Points on a hilly landscape, in no order, each with its height.
From any point a ball rolls to the lowest of the 5 points nearest to it. It stops when none of these is lower. Distance is the straight distance between rows; heights are no part of it.
<1051>: [ 84 153 130 135 126 142 119 148]  h=345
<729>: [ 91 205 149 124  88 135 159 128]  h=421
<518>: [115 214 159 131  90 133 168 114]  h=360
<492>: [160 134 135 135 133 135 116 107]  h=420
<256>: [171  40 125 116 140  89 137 133]  h=572
<875>: [ 77  60  71 127 160 131 110 151]  h=307
<442>: [ 66 158 116 124 110 146 119 170]  h=415
<765>: [ 76 114 102 132 147 142 106 151]  h=308
<656>: [ 92 115 112 136 144 142 106 143]  h=220
<809>: [155 164 152 138 120 136 123 119]  h=311
<371>: [ 91  57  80 130 158 123 117 141]  h=278
<186>: [153  30 107 128 146  89 138 138]  h=581
<364>: [141 210 167 132  94 132 157 113]  h=384
<909>: [130 108 118 138 143 131 116 120]  h=354
<580>: [ 81 169 136 133 114 141 130 147]  h=348
<387>: [160  23 111 128 144  84 143 145]  h=589
<268>: [ 87 191 145 128  99 139 147 138]  h=422
<852>: [174 213 184 129  99 129 153 113]  h=333
<418>: [ 68 185 125 118  93 140 139 160]  h=406
<779>: [ 94 152 131 136 127 140 117 142]  h=337
<481>: [162 205 177 132 102 130 148 113]  h=230
<440>: [173 131 141 127 132 130 121 104]  h=529
<1035>: [160 185 166 140 114 138 133 114]  h=326
<105>: [148  84 112 131 140 123 123 117]  h=441
<214>: [196 190 178 112 115 131 127 105]  h=389
<887>: [ 66 171 123 123 104 144 124 161]  h=388
<249>: [189 142 154 113 128 129 118 102]  h=344
<1069>: [ 85 101  97 132 151 140 106 145]  h=248
<97>: [169  58 121 121 137 101 135 121]  h=561
<606>: [183  33 134 108 144  77 142 140]  h=583
<560>: [ 88 180 142 128 111 135 137 138]  h=343
<344>: [189  78 132 105 135 108 128 108]  h=596
<1013>: [ 73 198 133 112  89 138 153 148]  h=471
<644>: [ 79 137 119 134 134 141 111 155]  h=56
<897>: [110  37  87 135 154 107 129 141]  h=324
<744>: [164  93 115 131 140 125 122 109]  h=546
<845>: [116 104 108 138 144 135 112 123]  h=264
<896>: [177 186 172 129 113 132 131 109]  h=349
<153>: [ 66 203 120 107  80 140 153 153]  h=448
<1022>: [139 143 135 142 130 136 118 116]  h=301
<795>: [185  51 134 102 137  93 137 126]  h=573
<297>: [149 201 166 137 104 133 149 117]  h=327
<997>: [189 100 136 106 133 117 123 102]  h=667
<189>: [165 116 129 129 132 128 116 106]  h=98
<402>: [ 66 136 110 126 129 147 105 167]  h=399
<584>: [ 68  72  70 121 155 139  98 166]  h=346
<41>: [188 170 166 117 120 131 125 104]  h=383
<502>: [149  47 103 129 141 102 134 128]  h=557
<585>: [ 83 203 139 115  88 134 162 135]  h=542
<797>: [162  44 110 127 141  96 137 131]  h=574
<112>: [110 158 144 145 127 139 124 131]  h=292
<532>: [172  21 128 119 147  71 138 154]  h=601
<255>: [144  30 105 132 146  93 136 142]  h=582
<67>: [109  92 100 138 150 136 113 128]  h=235
<467>: [181 153 156 129 126 134 117 107]  h=364
<427>: [186 144 148 121 129 128 118 104]  h=239
<7>: [195 205 186 117 110 129 137 104]  h=391
<851>: [171 171 160 133 123 134 126 109]  h=323
<401>: [152  57 105 128 147 111 129 120]  h=532
<471>: [ 96  84  93 136 152 135 112 134]  h=236
<991>: [176  93 128 121 135 123 124 109]  h=622
<755>: [183 159 155 122 125 134 120 106]  h=361
<276>: [106  58  88 132 157 118 121 135]  h=262
<1002>: [103 122 117 140 142 139 113 133]  h=50
<181>: [101  69  91 136 158 129 117 131]  h=246
<279>: [ 91 198 149 126  94 138 154 132]  h=435
<191>: [142  65 101 134 145 116 123 120]  h=518
<782>: [195 152 163 112 126 128 119 100]  h=395
<692>: [ 74 217 130 103  76 137 172 133]  h=612
<985>: [110 170 142 140 123 140 127 131]  h=299
<596>: [ 92  39  74 130 159 112 121 142]  h=347
<829>: [131 179 158 142 116 135 133 125]  h=309
<1020>: [190 109 138 105 131 121 121 101]  h=651
<886>: [ 93 221 148 119  82 135 174 120]  h=400
<571>: [101  49  83 133 157 114 123 135]  h=283
<196>: [ 80 180 137 127 107 143 135 145]  h=362
<942>: [104 201 155 131  96 132 156 126]  h=358
<601>: [ 98 175 144 136 113 138 134 136]  h=314
<940>: [157 155 148 138 125 134 120 114]  h=319
<14>: [183 190 174 125 113 131 132 110]  h=363
<86>: [119 198 160 136 100 136 151 123]  h=329
<736>: [121 112 115 142 142 138 115 124]  h=255
<910>: [ 69  54  63 124 161 129 106 159]  h=359
<598>: [116 185 153 140 110 140 139 126]  h=312
<558>: [102 105 105 137 149 140 107 132]  h=203
<142>: [158 195 169 136 105 132 142 113]  h=310
<540>: [134  90 111 135 148 126 116 119]  h=351
<1059>: [116  76 100 134 151 127 118 124]  h=263
<198>: [ 71 105  91 130 147 145  99 159]  h=313
<3>: [ 85 217 141 112  84 135 171 125]  h=461
<870>: [100  94  98 133 152 136 112 135]  h=228
<939>: [118  45  94 136 153 110 129 132]  h=306
<441>: [ 81  83  87 130 157 134 107 144]  h=250
<69>: [147 119 126 139 139 132 117 111]  h=454
<937>: [192 123 143 113 130 126 120 101]  h=530
<250>: [ 73  85  83 125 156 138 101 157]  h=280
<566>: [117 136 131 143 135 137 116 127]  h=238
<424>: [134 166 149 144 122 138 123 121]  h=302
<941>: [141 131 127 138 139 136 116 116]  h=357
<999>: [174  73 120 119 136 114 126 114]  h=578

Where does a ball stop that starts at each point below?
<371> | <1002>
<250> | <1002>
<887> | <644>
<1035> | <481>
<67> | <1002>

Call two points neighbours if one is among the 5 nearest of the other. Go from one point of each pair to the other, from neighbour to neighbour, staying as low as possible. Name the highest point that can't be avoided.
<644> and <1002> | <656>
<644> and <481> | <1035>
<427> and <481> | <755>
<189> and <427> | <492>
